Each row is a point on a landscape with many valleys, with its height.
From any point a ball rolls to the lowest of the 2 points nearest to it. It stops when none of these is lower. Distance is the straight distance between rows; heights are no part of it.
z888: [ -1  20  35  12 -13 -14  24 -17  -2  -2 -28 -14  -6 -50 -38 -20   1 -14
   6   4  11 -19 -27 -12  -6 -12 -34  46  25  17 -51   1]  (h 649)
z905: [-26  25  -9  15 -10   9  -4 -41 -16  -5   4  -1 -23  54   2  55  24  52
  -3  16   2  18 -20 -29   8 -11   8 -17  12 -28  -2 -17]  (h 533)
z204: [-21 -22   2  40 -41   4 -25  19 -13  30 -10  18  18 -10   5 -21 -21 -40
  16 -19  36  20  11 -23  -6 -18 -10  -2 -29  44  -5  34]  (h 401)
z980: [ 28 -27 -17 -11   6  27  19  25  11  47  18  -3 -27  22 -25  25  21  42
 -10  12  66 -22  -2 -25 -18  36  -3  -5  -2  16  -8   3]  (h 289)
z305: [  8  10 -14 -36   4  23   7   5  12  -4  33 -28  40  18   1  11 -11  30
 -15 -43 -14  -6  26   2   3   6  28 -34   1  -3  27 -22]  (h 272)
z870: [  0 -25 -36   9   7  22  22 -36  -7 -25  -3   5  11  37  22   1  27  26
  22  33 -19 -21  12  40 -22   3  25  16 -28 -27  31  18]  (h 36)
z476: [ 12  28  20  -4  26   9   0 -12   7  10 -14  25  -7  24  17   8  -4 -49
   5   8 -82 -17 -27  13  -1  -9   2  17  19 -34   4 -30]  (h 455)
z44: [  2  10 -30  14 -42  10 -17   1 -22  36  10 -31 -12  -5   4  23   7 -16
  11   7  29  37 -31 -39  25   0  21  45 -22  49  -5  15]  (h 406)
z391: [-19 -17 -16  35 -13  20   2  -6 -34  20  -2  10 -49  37 -31  23  -1  15
  13   2 -11  -7 -12 -12  13  37  -4  -7  49  -2  13  14]  (h 510)
z115: [ -9  15 -10   2  49  11  12 -26   0 -14   5 -25  48 -17  10 -21  18 -43
  21  -2 -29 -13  -2  47 -29 -44 -30   4  29 -45  -7  11]  (h 525)
z46: [ 23 -17   0  -6   1  -4  23  -6  -5  -5 -12  24  11  -8   6  -6   8  44
 -29  24  84 -31  13   9 -17  15 -10  -4 -52  -8   9  17]  (h 46)
z169: [ 13  17  18 -40  11 -10   7 -35 -16 -39 -19 -43  29 -51 -25 -32   7 -20
 -36   1 -32  -3 -20  14   5   0 -14 -11   0  -2 -13  11]  (h 398)
z98: [ 13   4  33   8  16  21   6 -37 -35  30 -10  -7  20  26  19   2   9 -44
  19  -6 -82  -1 -21   2  -7 -16  -4  22  37 -23 -30  -1]  (h 486)
z523: [-25  28 -24   9  28 -27   2  -3 -13   5 -35  30 -45  44   4  19  -6   6
  10   6   3  31 -19  -3 -15 -18 -23 -46  27 -41 -16   7]  (h 205)
z417: [  7   0  -1 -16  24  28  31  -2  33  14  36 -35  27   9   0 -24  25  -9
   8 -17 -15 -27  42  47  -1   5  -8 -17  39 -29  -7 -20]  (h 413)
z300: [  8  -9 -17 -16  11  27  -3  43  43  12  23  16 -35  51  15  30 -12  32
   9 -26  15   4  14 -21  -1 -10  23 -30 -23  -6  13 -45]  (h 557)
z919: [  3  41 -19 -24  17   7   5  22  18   1  29  -4   5  31  -5  52  12  45
  11 -13 -30 -15   8  -5  31  15  16   7  20 -24  34 -74]  (h 514)
z857: [ 29  23  61 -14   6 -23 -53   3   2  -4  -5  10  50 -27 -15  -5  -3   2
 -28 -66   2  11  -1 -11   0 -29   3   0   8  41 -19 -31]  (h 623)
z431: [ 16 -10  15  29 -11 -35 -32  28 -18 -25 -15  47  -7 -14  19  17 -16  26
 -33  -1  79  47 -13  -4  18  -9 -15 -19 -21  -4   0  -1]  (h 208)
z949: [  7  29  -1 -42  24 -25  27 -13  -1 -47  -3 -44  46 -41 -15   2  15  12
 -25  10 -26 -29  -2  19   8   9 -35 -18  26 -31  -2 -18]  (h 354)
z418: [  7  29 -17 -15 -22  21  10 -13  10  35  -4 -31 -20  -6 -37 -14   3 -38
 -13  20   2 -27 -17  -7   6  27   4  50 -24  24  12  17]  (h 483)
z758: [ 12   8 -31  12   1  36  21  29   9  33   5  -2 -17  -1   6  -6  -9 -23
  10 -14 -19 -21 -17  10  18  19 -10   7  11 -16 -12  -6]  (h 411)
z689: [ 15   4 -19   5   3   8  32  11   1  24 -16  15 -17 -19 -18   2  19  13
 -23  19  62 -32 -15   3 -10  17 -20   5 -17  -7 -17   6]  (h 185)
z610: [-32  12 -12  34  -8  30   5 -17 -28  20 -26  30 -20  20 -12  14 -12 -53
  22  12 -31  -4 -37 -15   1 -20 -15   8  -4 -14  -4  -5]  (h 304)
z783: [  7 -14   7  21 -25  -8 -20   8 -32  14 -51  41 -20  22  16  28 -10 -17
  18  19  20  54 -12 -41  -5 -19 -40 -46 -26   4 -20  48]  (h 84)
z981: [ 16 -16  21  -6  -8  30   3 -13  35  20  39  29 -29  45   0   8  13   3
   5  16 -35 -37  22  20 -11  -1  29  10  -2 -10   5 -49]  (h 369)
z996: [  3 -29  12  -8  -5  15  -3   1  32  28  38  -2  23   5  18 -13  14  -4
  -6   4  -6   0  25 -10 -42   2  28   6   2  36   3   1]  (h 422)
z775: [-26 -22   5  54 -49  46 -34  -1  -7  37   1  23 -18  16  10  19  -7 -29
  45   1  10  43  10 -43  10 -18   0 -18 -28   5  12  28]  (h 417)
z225: [ -3  -5  38  36 -23 -15  -2 -28 -32 -41 -39  34 -14 -22  15 -17 -24  29
   1 -16  31  25   6   0   7   2  18  33   8  46 -18   7]  (h 380)
z865: [ -8   3 -13  38 -19  13 -14  22 -21  10  -1  34 -27  45  42  28 -14  -2
  28 -22 -39  27   4  -5  25 -17   1 -30  23 -15 -20 -17]  (h 519)
z191: [ 18 -14   4  32  11  26  21   4 -31  43  -3  -5   8  33  44  -1  13 -17
  38 -11 -58 -28   5   7  10  -6   5  37  38   5 -41  -5]  (h 513)
z487: [ 22 -11 -17 -45   9  -3  49  -5  46  -8  13 -17   6  25  15  -5  15  21
  15  16  -5 -19  41  57 -13  15   0 -10 -11 -26  -6 -18]  (h 352)
z732: [-37  12 -25 -23   2   1  -9  14  15 -32 -13  -6  -8   1 -33  29 -23   4
   4 -11 -14  51 -32 -32   3 -12  -5 -46 -23 -30  45  -4]  (h 499)
z597: [-21   0   2  30  18  -6  26  -6  24 -21   2  14  27  -6   5 -33  10   0
  23 -18  12 -26  19  55 -30 -51 -25  -3  18 -25 -24   2]  (h 540)
z544: [ 35 -17   0 -31 -10   6 -34  34  22   0  44   2  28 -26  -6   8 -14   8
 -42 -14  35 -25  18 -35 -11 -10   8 -12  -9  56  11 -39]  (h 600)
z707: [ 11 -11  14  10  -7  11  25 -10 -15 -36 -21  -4  27 -46   9 -31  -3  19
  -3 -41   6  -9  -3  23   8 -33  10  21 -18   5 -36  15]  (h 252)
z435: [  1 -22 -26  27 -17  37 -10  28   0  18   5  24 -40  73  31  24  -1  30
  15 -30  20   6  17 -25  14 -14  10 -42   2 -11 -10  -9]  (h 538)
z36: [ 12 -70  37  30 -23  31  10  13 -13 -23 -10   4  36 -37   9 -35 -13  23
   5 -21  28 -20  23   4   8  -3  12  22 -17  30 -28  10]  (h 212)
z982: [ 16   4  15 -19   0  23   3   1  42  10  -6  37   2  28 -15  19  -2 -23
  -5   7 -66 -21 -10   9  -3  -2  12  -1 -28 -34  37 -38]  (h 416)
z876: [-25  48  -8  -3  -7 -34 -18  26 -13 -22  -9 -22  14 -39 -33   7 -26 -28
  -9 -32   8  30 -26  -4  27 -40 -25   0  11  10  -2  -8]  (h 415)
z45: [ 11   9 -34 -27   9   5   9  13  16 -17   4   8  23  44  29 -16 -13  20
  -4 -48 -22 -34  30  37  -1   1  23 -28   6  -2  31   0]  (h 298)
z933: [  4  11   5  40  -5 -38  -7  25 -12 -27 -27  50 -13 -37  19   3   0  -3
 -17  -1  45   3 -17  36  24 -16 -12   6   0   3 -22 -24]  (h 125)
z466: [ -1  -9  11  20 -22  23 -43 -15 -43  -3 -39  34 -41  37   2  48  16 -15
   9  48 -11  41 -48 -46  13 -18  -4 -38 -18 -27  -3  12]  (h 171)
z248: [-16 -23 -37  61 -10   9  -1   2 -29  20 -21  10  17  40  48  22  30  15
  48   1   2 -13  20  -3   1 -20  -1  -3 -11   7 -29  25]  (h 360)
z88: [-20  41 -13  -4  46   0   0 -20 -20 -21  13 -31 -27  -1  19  26  -3 -34
  16  49   3  -7 -56 -25  10  12 -22  19  36 -45   3 -35]  (h 549)
z484: [  9  36 -20  -4  -1 -14  -2   0  11  10  10 -12 -50  38  -2  51  -2  38
   6  -8  -4  47 -35 -32  -1  -1  16   1  26 -12 -19  -7]  (h 507)
z485: [-32  -7  -9  15   9  46  34 -18 -14  21  32 -51  11  14 -15 -18  17   9
  23 -14 -26 -16  24  15  16  20  -3  14  63 -24   0  -1]  (h 452)
z541: [-12 -12  13  22  24 -37  30  -1 -17 -15 -28 -18   1 -24  -1 -37  10  -7
  20  17 -24 -45  10  35  -1  18 -49  14  59 -18 -34  33]  (h 157)
z498: [-12  35   4   0  -4 -35 -31   7 -11   1 -15   8  28 -30  -3 -29 -20 -61
 -13 -33  -3  29  -1  29  18 -29  -2  -2 -14  14  18  10]  (h 402)
z112: [ 13 -27 -28  27  10  17  29  11 -14  32 -38  15   3  27  22  22  36   9
  -2   9  35 -31 -14   6  -8  -1 -12 -12 -22 -24 -31  26]  (h 290)
z991: [-37   5  12  29  -2  36  -5   0  -3  42  33 -15 -28  10 -24   9   3  -3
  41 -25 -22  27   6 -23  -6 -13  17  19  50   6 -24  -6]  (h 474)
z786: [ 18 -12 -36   4   6  36   2 -14  -4  -9  -6   5  29  42  28 -15  -1  -5
  18 -24 -51 -18  10  61 -23 -21  13   6  -5 -26  25  28]  (h 202)
z841: [-27  34 -27  30  44  11  15 -16  15   2  22   2 -22  12  30   8   9 -20
  35  15  11 -10  -9  15 -10 -30   6  32   3 -62   8 -32]  (h 574)
z198: [-29 -24   2  17   0 -30  17 -17 -36  -4 -42 -26  28 -36 -24  -3  11  18
  13  16  -9 -18 -13 -26  -6   6  -6  21  -3  34 -38  47]  (h 526)
z998: [  4 -30 -25 -10 -27  54  22 -14  -6   8  17  -2   8   3 -10  -4 -16   3
  -4  12   5 -19  13  -1  -2  45  21   3 -46  -2  46  24]  (h 575)
z512: [ -9  -1 -24  28 -12  -8   4  -1 -30 -11  -3  -3  32  28  60  22   7   2
  11  -8 -46   8  -9  13  27 -16  -4 -20  36 -16 -16  -7]  (h 494)
z182: [-31  26 -37  22  32   6  24  10  20   8  18  -7 -10  28  23 -21  -1  -4
  41 -31  18 -16  26  31 -10 -24 -11   8  36 -34  -7  -7]  (h 555)
z738: [-12   7   3  36 -23  12 -31 -18 -31   1 -22  32 -28  13  15  39  23 -37
  11  53 -33  -4 -48 -22  25 -29   1  14 -39 -26 -13 -28]  (h 253)
z442: [  1  18 -30 -21  24 -30   5 -19  16 -23  -8  18  21   1  30  27  18  31
 -10  30  35  12   2  13 -22  -8  11 -21 -59 -35  27  -4]  (h 303)
z873: [ -5 -17   5  12 -11 -25 -32  14 -46 -18 -46  26 -13  -1 -14   8  -1 -13
 -16  34  60  55 -42 -23   8 -24 -30 -43 -30  -7 -11  34]  (h 144)
z409: [-31 -39 -26  11  -3   3  26 -22 -11  -3   7 -10  -4  51  22  20  45  36
  12  37  20  19  24  22   2  23  11 -19   4 -27  15   2]  (h 209)
z946: [ 12  -2  35  17 -28 -13 -24  23  -6 -22   5  26 -25 -19  -7  -8 -36  23
  -3 -41  43  32   9 -10   5 -19  -3  -1  23  47 -30 -16]  (h 397)
z828: [  5 -32   8 -15 -10 -30  39 -22 -23 -38 -25   0   0 -16  -5 -30 -10  28
 -23  22  -7 -24  -4  18  -7  36 -27 -19  -4   7   2  42]  (h 222)
z889: [  4  12 -12 -37   6  -8  19  12  48   4  35 -15 -19  39 -10 -11  -7  31
 -11 -17   5 -26  39   6 -11  13  -5 -33  52  17  -8 -29]  (h 441)
z635: [  8   8 -13 -26  23 -17  -5  17  38   1 -24  32   7  10   0  33   3  -2
   2  26  16  26  -6 -15 -20 -14  19 -12 -83 -40  39 -23]  (h 373)
z423: [ 24  30  34 -22  -9 -11 -35  -7  12  38  13 -16  17 -12 -35  -6 -12 -20
 -19 -42  -8  27  -8 -29 -21 -19   4   8  24  55 -32   2]  (h 631)
z290: [ 21   0  10 -27 -26  -4  -6  14  13 -16  20  -6  25 -46 -34 -11 -11 -15
 -44  -5  13 -23  15  29  23  41 -18 -10  -1  21  28  -5]  (h 504)
z574: [-10  29  -7 -41  29 -16   6  -4  20 -27 -26 -33 -40 -21 -32 -25 -10 -51
   1  41 -34   6 -38  -5   3  10 -22  -8  -7  -7 -15   2]  (h 599)
z364: [ 13 -26  37 -16  26 -19  13 -10  10  22  22 -42  11 -13   4 -38  33  13
   4  -1 -27   2  41  32 -14  36  20   7  47  23 -19  22]  (h 172)
z945: [ -8   3  -4  15 -13 -37  -3   9 -10   5 -24  48  -8  25   9  13 -17   8
  -6 -13  12  17 -11  -4 -18 -15 -37 -36  10   7 -25  19]  (h 151)
z939: [ 29  -2 -23 -23   8 -28  15   6  21 -15   1  37  22 -15  19   2  -9   9
 -26  25  38 -21  17  36 -10  19  -6  -6 -53  -8  33  -5]  (h 192)
z501: [ -2 -50  22  17  14 -22  18   8   0  -3  -5  -8  21 -12   8 -43  15   3
  17  -3 -26 -29  37  55 -10  21  -1   4  37  10 -13  40]  (h 47)
z649: [-13 -65   5  18   0 -27   5  12 -11  -4  -9   1   3  29  21 -28 -16  55
  28 -11  20  17  41 -10 -17  10   6  -2 -19  15 -22  50]  (h 336)
z937: [-32   8 -16  45 -23  28 -19 -15 -48   7  13  -8 -31  -2   5  36  25   4
  34  11   0  25 -24 -36  28 -11  20  29  -2  -4  -5   7]  (h 435)
z673: [-34  -4   0  15   3  16  -4  -2 -17  24  21 -31   8 -24   0 -11  13 -26
  13 -16  -8  45   3   1  -6  -4  15   4  32  11   2  24]  (h 490)
z367: [ -2  19 -11   3 -16  50   5  -1  10  33  18  -5 -53   1 -21   6  -4 -16
   6  -2 -10  -8 -11 -16  16   7  30  40 -20  -6   9 -19]  (h 453)
z575: [ 13 -29  10  16 -20  -4 -16  34  -8  22   0   5   1 -36   8 -47 -12 -44
  -6  -8  33   7   4  29  14   1  11  32 -27  42   1  12]  (h 420)
z343: [ 14  24   5  32  18 -35  10  13   5 -27 -31  44 -62 -26   4 -27   9   1
  -5  13  53 -17  20  49   5  10 -19   1  14 -31 -16   6]  (h 219)
z875: [-12 -24  -3  22  -5  -5   7  25 -12 -23  24   0 -14 -15   5 -16  -9  54
  -9 -32  60  -4  18  17  20   8  -4 -15  27  19 -23   3]  (h 419)
z533: [-30  13 -15   0 -19 -17 -41 -14   2 -21 -38   8  39   9   9  11 -12 -45
 -18  25 -10  16 -28 -34  -4 -35 -13 -23 -65   0  31  10]  (h 371)
z794: [ 22  -1   9   7  -2  12  11  25 -15  32   0   2   9 -19   0 -27 -10 -23
  -4 -40 -22 -31   3   3   1  -2 -19   2  26  32 -44  12]  (h 368)
z697: [ -1 -22  11  24   5   8   8 -15  16  41  14  18 -33  20 -10   2  33 -12
  18  46 -27 -50  21   4 -26  40  21  46  18   6  11  -7]  (h 292)
z459: [-22 -25  10  22  -4  21   8 -29 -30  13  26 -35  -8  10 -11  17  18   6
  12  21 -51   2 -11   4  26  26   2  17  67  -7   0  -6]  (h 481)
z11: [ 36 -41  46   8 -15  -6  27 -14   1 -42 -24  10  13 -29   2 -45   3   7
 -16  11 -18 -45  30  51   4  32 -10   8  11  12  -6  31]  (h 152)
z952: [ -6  26  -6  13 -13 -17  23  -4 -63 -26 -43   0  -5 -45   6 -20 -24  -9
  14 -26  -6   9 -16   1  20 -30 -16  20 -15  20 -44  27]  (h 287)
z926: [-32  31 -27 -16  31 -16   8 -33 -15 -36 -12 -31   0  -6  22   3  10  -1
   8  24 -28  19 -35 -21 -20 -22   4 -12  -1 -14 -31   3]  (h 569)
z682: [-23 -12 -10  68   1  30  12 -13 -55  18 -34  24 -28  32   9  33  19 -11
  72  14 -30  -2   0 -22  13 -27 -15   7  -2 -27 -29  10]  (h 337)
z810: [ 29   0  12 -36  -4 -13 -37  15   5  10  26   2  -5   5  22 -26 -45  -4
 -24 -29  -8  30   6 -22  -1  19  22   4  -3  39  22  17]  (h 629)
z510: [  0  35  15 -16  -5  11   8 -18   7  38  10 -42  -3 -19 -41   1  -4 -23
   6 -16 -19   9 -33 -33 -17  -7 -16  37  52  18 -33  11]  (h 640)
z676: [-15 -55  23  27  -1  35  -2  19  26  47  35 -13 -25  19  -2   8  23   7
  39   4 -20   1  21 -22 -14   3  37  15  26  18 -20 -10]  (h 454)
z10: [ 68 -13  41 -46   9   3 -18  18  44 -19  16  10  12 -45   2 -43 -15 -23
 -21 -11  15 -13  50  37  -4  10  23   9 -37  17  11 -17]  (h 460)
z470: [  4   3 -11 -43   7  49  24 -17  17  -8  20 -40  40 -22 -10  21   8   2
   3  -5 -39  -2   9  22   7  -1  23  -9 -26 -38  27 -18]  (h 186)
z196: [-26  23  14  15   3 -32  22 -18 -13 -16  -5  -9 -12 -23 -28  -7   1  27
   6   1  26  -9 -20  -7 -11 -18 -50   3  60   4 -53   6]  (h 655)
z985: [-14 -44  -5  18  22 -21   9  -8   1  20 -16 -12 -14  40   2   9  19  43
  20  25  15 -17  34  -9 -22  46  30  26  -2  16   0  38]  (h 282)
z25: [ 18  20  19 -54   6 -26   1  -3  42  -3 -13 -17 -22 -11 -15  -2  -6 -47
 -19  30 -48  20 -14   8   0  21   0   6 -16  -8  25  -2]  (h 616)
z355: [  1  -3  16  12 -15  18 -37  -4  30  17  29  29  42  19  33  33  20 -22
  -5  11 -28  -3  14  -8 -13 -16  33  -6 -18   7  26 -30]  (h 382)
z660: [ -4   1  -8 -31  39  -9   4   0 -14 -14 -32   3 -61  25 -16  18  14   7
 -10  45  17  37 -29  -3 -19  11  -2 -51   0 -42   7  22]  (h 264)
z808: [ 12 -57  -4  12  -5  20  -3  12 -11  -4  11   4  22 -22   3 -57 -37  17
   7 -25  39 -20  36 -17 -19  -9  14  19 -54  33   3  38]  (h 169)
z609: [  6 -44 -14  -4   0  28  14  20  17  31  12 -13 -10  -2  -5 -18  -2  27
  10  -6  47 -23  14 -46 -25   5  19  19 -50  40 -16  20]  (h 230)
z42: [  7 -14  -4 -15 -21  -6 -20  11   8   0  16  10 -14  23 -29  12 -54  -2
 -21   4  31  58 -21 -32   5  30 -13 -17 -26   4  43  17]  (h 539)
z241: [ 14  -1  15  -7 -10   5 -68   0  -1  29  27  12  34  12  23 -31 -32 -38
 -18 -31   2  27  24 -33 -20 -15  26  -3 -22  51  32   8]  (h 619)
z60: [  1  45 -31 -14  -7 -19  -4   8  -5  11 -21 -36 -11 -11 -35   5  -6 -55
 -30  33  18 -29 -51 -10  33   6 -34  31 -17  11   7 -13]  (h 511)
z761: [ 21 -33  27 -36 -12 -14  15  23  33 -24  29 -12  -8   6 -19 -35 -15  35
 -18 -20  15 -17  45  24   5  28 -21 -39  49  14 -10 -13]  (h 414)
z8: [ 33  40 -23 -27 -11  -6   2  21   0 -10  -4 -23  13 -40 -20   5  -9 -21
 -45  -8 -10 -36 -30   6  47  28 -27  14  -5  10   5  -7]  (h 531)
z531: [  2   4  -6 -26 -25  23 -19 -28  -7   4  36 -27  45  15  18  18  -9  44
 -25 -22 -15   4  15 -39  -6  11  33  -9  -8  25  23   7]  (h 325)
z92: [ 44   1  41 -32 -16 -45 -52  28  22 -17  31   5  49 -21   9  11 -17  24
 -39 -19  18  25   4 -32   3  -5  11   6  -1  52   8 -26]  (h 613)
z488: [ -7 -57  45  39 -12 -15  13   0 -22 -42 -35  26 -19 -10  21 -26 -28  52
  17 -14  28  32  15  11  13   6  -1  -5   3   8 -26  23]  (h 362)
z920: [ 31  11 -11 -37   5 -13  -7  40  43   5  20  12   8   2  14  24 -10  33
 -21 -15  37 -15  10 -29  -8  -5  13  -9 -38  18   7 -31]  (h 581)
z203: [ 51  -1  53 -39 -16 -10 -36  18  21 -28   9   1  17 -44 -27 -23 -28  -4
 -46  -9  38 -21  41  19  35  29   2  20 -18  38  45 -50]  (h 484)
z652: [-34   3  10  36   1  13 -12 -37 -60   0  15 -11 -41 -13 -16  13  26  -4
  26  51 -24 -15 -35 -26  27   2  21  62   8 -21  -9 -17]  (h 461)
z149: [-19 -23  -2  33  14   8  21 -41 -11  19 -12  -1 -23  28 -18  26  49  33
  20  60  -8 -39   7 -10 -19  33  19  30  -5 -17   4   7]  (h 178)
z936: [-25  24  14  -7  -7   2 -19 -46 -23  -5  41 -20 -35 -14 -39  12  15 -23
  -1  55 -29   0 -24  -7   7  15  19  39  25 -11  30 -27]  (h 487)
z38: [-26  -4 -14 -22   1  -1  27  18  25 -17   0   7 -13  -2 -28  11 -21  28
  -5 -17  25  24  -3  10  -1  -1 -28 -55  -8 -34  17   3]  (h 512)
z118: [ 38 -30   9 -11  -1  51   8 -10   8  25  -5  11  33  16   5 -26  -5 -31
  -6 -26 -45 -31   4  23 -24   2  15  -1 -25   7  11  25]  (h 284)
z293: [ 27  -9  50  -5  -4 -10 -39  19  26   7  15   8   1 -45  -1 -45 -13 -45
 -24 -24  35  20  17  22  11 -25  20  27 -12  38  -8 -26]  (h 436)
z340: [ 49 -25  37  -7  23  32   1   3   7   9  -3   6  35 -19  -5 -44   8 -25
 -26 -54 -22 -33  10  46  -6  -8 -10 -19  -1   4 -28   1]  (h 331)
z69: [ -1  22  25   9 -11 -12   3   5  13 -55 -17  34  -4 -20 -14  -5 -24  40
 -27 -32  31 -29  21  28  19   8 -15 -16  39   1  13 -41]  (h 370)
z984: [-19   8  -2  13 -40 -29 -30   6 -22   3 -39  16  23  -6  16  -5 -22 -64
   9   7   7  40 -13  -8   7 -47 -28 -11 -53  28  -1  21]  (h 388)
z770: [  6 -12 -25 -20  -8  21  13  -4 -17  -7 -14  13 -25  17 -29  12 -28  -1
 -27  25  19  10 -17  -7   8  50 -17 -38 -37 -25  54  24]  (h 554)
z177: [  2  34   9 -42  14 -55 -11  36  51   5 -18  18  12 -12 -11  21  10  -3
   3  11  -4  29  -8 -15 -11 -12   8  19 -53  -1  43 -34]  (h 418)
z376: [-22  -6   0  -4  20   2  18 -15  10   9   0 -20  15 -32  -9 -30  19 -41
  17  17 -27   3  -4  18 -19 -10  -6  10  15 -18  -1  25]  (h 508)
z576: [ 24 -18   1 -18   9   4 -52  14   0  -8  38  -5  48 -17  21 -27 -29  10
 -30 -47  20 -19  41 -37 -16 -36  14 -31 -17  46  27 -13]  (h 610)
z137: [ -5 -27  13 -11  23 -13  10   8  -8  32 -31  15 -40  33 -29   2  20  29
  -6  30  47  26   8  -9 -40  16   0 -33  17 -27  10  49]  (h 310)
z200: [  8  45  12 -18  13 -46  -3  18  36 -40  -3  21  -3 -38  -2 -23 -11   7
 -26 -25  14 -24  33  42  10  10  -5  -6   3 -21  28 -15]  (h 333)
z551: [-25 -23 -13  18  -5 -11  -5   3 -36  12   9 -17  29 -36  -4 -26   6   6
   2 -16  12 -10  17   1   3  17  15  16  16  45  -3  50]  (h 509)
z441: [ -4  16 -10 -21   4 -28  13 -27 -20 -24 -27 -28 -14 -30  -9  -3  13  10
 -11  31  12   8 -42 -25  -6   1  -7  14 -31  10 -24  25]  (h 547)
z829: [-21  58 -16 -11  26  -3 -11 -23  -6  -9  35 -26   1 -14   5  27   9 -16
   3  22 -22  -3 -14  -9  19   8  10  31  33 -34  33 -44]  (h 518)
z940: [ 18 -27  66 -25  -5  -4   4  -3  23 -54   8   3  21 -20   1 -17 -21  51
 -30 -24  19   8  37  22  14   2   8 -18  27  16   0 -37]  (h 392)
z217: [-13   3 -22  35   5  14   1   7 -32  14  25 -29  65   4  47   6  25 -12
   8 -34 -12  -9   8  20  13 -25  -1  -9  46  -6 -29  -9]  (h 466)
z849: [  7   8   9 -23 -12 -32 -16  -4  18   7  -1   6 -11   7  11  10 -17 -22
 -14   8 -36  46 -24 -12  -4  10  14   4  -4  18   6   8]  (h 632)
z807: [  0  -2 -20  20 -28  12 -21 -23  -1  -9  -8  24  26  14  24  37  23 -20
 -11  41 -24  -4 -26 -15   0 -17  11   0 -51 -10  27  -4]  (h 326)
z171: [-12  43 -12 -21  19 -26  -2  15  31   5  27  -4 -23  45   5  25  -9  31
   7 -24 -25  14  12  -7   4   0  10  -9  55 -12   6 -38]  (h 475)
z929: [-12  53  -2 -33  25 -17  -5  18  30   1 -12 -10  20  -3 -23  24  16  -2
  21 -13 -44  13 -17 -34   1 -25  27  22 -38 -28  52 -39]  (h 449)
z539: [ 11 -19   8 -32   5 -10  48  -4  48  15  20 -42 -13  -3   2 -23  24  35
  16  16  -1  -1  44  19 -22  25  12  10  13   0 -27  13]  (h 273)
z518: [-37  51 -16 -33  39 -22 -28 -12  -9 -43 -25 -21   4  -7  -3 -22  -6 -50
  13  44 -20  12 -52 -19 -15 -20  -9 -22 -10   5 -20 -14]  (h 586)
z228: [-30  18 -25  29  -2 -19  -3  29  -5 -12  35  -4  34 -28  25   6   4  13
  -4 -30  25   8   4  18  24 -20 -16 -17  41   0 -20 -22]  (h 442)
z571: [-39  42 -27 -21  21  13  -2 -26  -1 -34  -9   1  -8   5 -22  31   3   8
  10  13 -25  -7 -18  -7  -3 -11  20 -14 -35 -47  57 -29]  (h 480)
z596: [ -6   3 -21   4 -30   9 -18   1  -2  20  19   2 -24  15 -40   9 -27 -12
 -18   4  14   7 -28 -17  -4  40  -9  -1  23  32  34  28]  (h 527)
z880: [  9  -5 -15   4 -47   8 -33 -14 -15  11  14  -8  26  10  22  25  -6  13
 -19  15  11  30 -20 -57  13  15  11  15 -33  36  18  21]  (h 374)
z938: [  6  39 -19  10  27 -30  24  25  21 -30 -15  13 -35 -27   5 -20 -16  -4
   2 -20  14 -14   5  37  26   1 -36  -5   8 -49  -7   5]  (h 281)
z80: [ 18 -25  11 -14   9 -13  37   6  34  25  -7  -4 -57   8 -22  -4  19  25
   9  42  25   5  29   8 -27  54 -13 -13   7 -12  -2  36]  (h 344)
z159: [  5  26  -1 -41   8  13  17  -7  26   4  11 -30  52 -25 -23  32  21  -1
 -17   8 -35 -14 -19  -5  -6  -4 -11   0   6 -16   3 -29]  (h 278)

Where does a ball stop that starts at each point below?
z38 => z46
z889 => z933
z88 => z305
z418 => z870
z42 => z501
z810 => z149
z423 => z149

Call two points neighbours if one is among the 2 nearest of the other. Go from one point of each pair to the other, from neighbour to neighbour, staying as low as possible. Name the highest point that can't be avoided.
z933, z501 => z80
z933, z46 => z248
z808, z46 => z980
z870, z305 => z45
z933, z783 => z431

Write out the way that a ball takes from each point below.
z60 => z418 z367 z758 z794 z340 z118 z786 z870
z770 => z42 z596 z391 z459 z485 z417 z487 z539 z364 z501
z510 => z423 z857 z92 z544 z920 z300 z435 z865 z512 z217 z228 z875 z946 z225 z488 z649 z985 z149
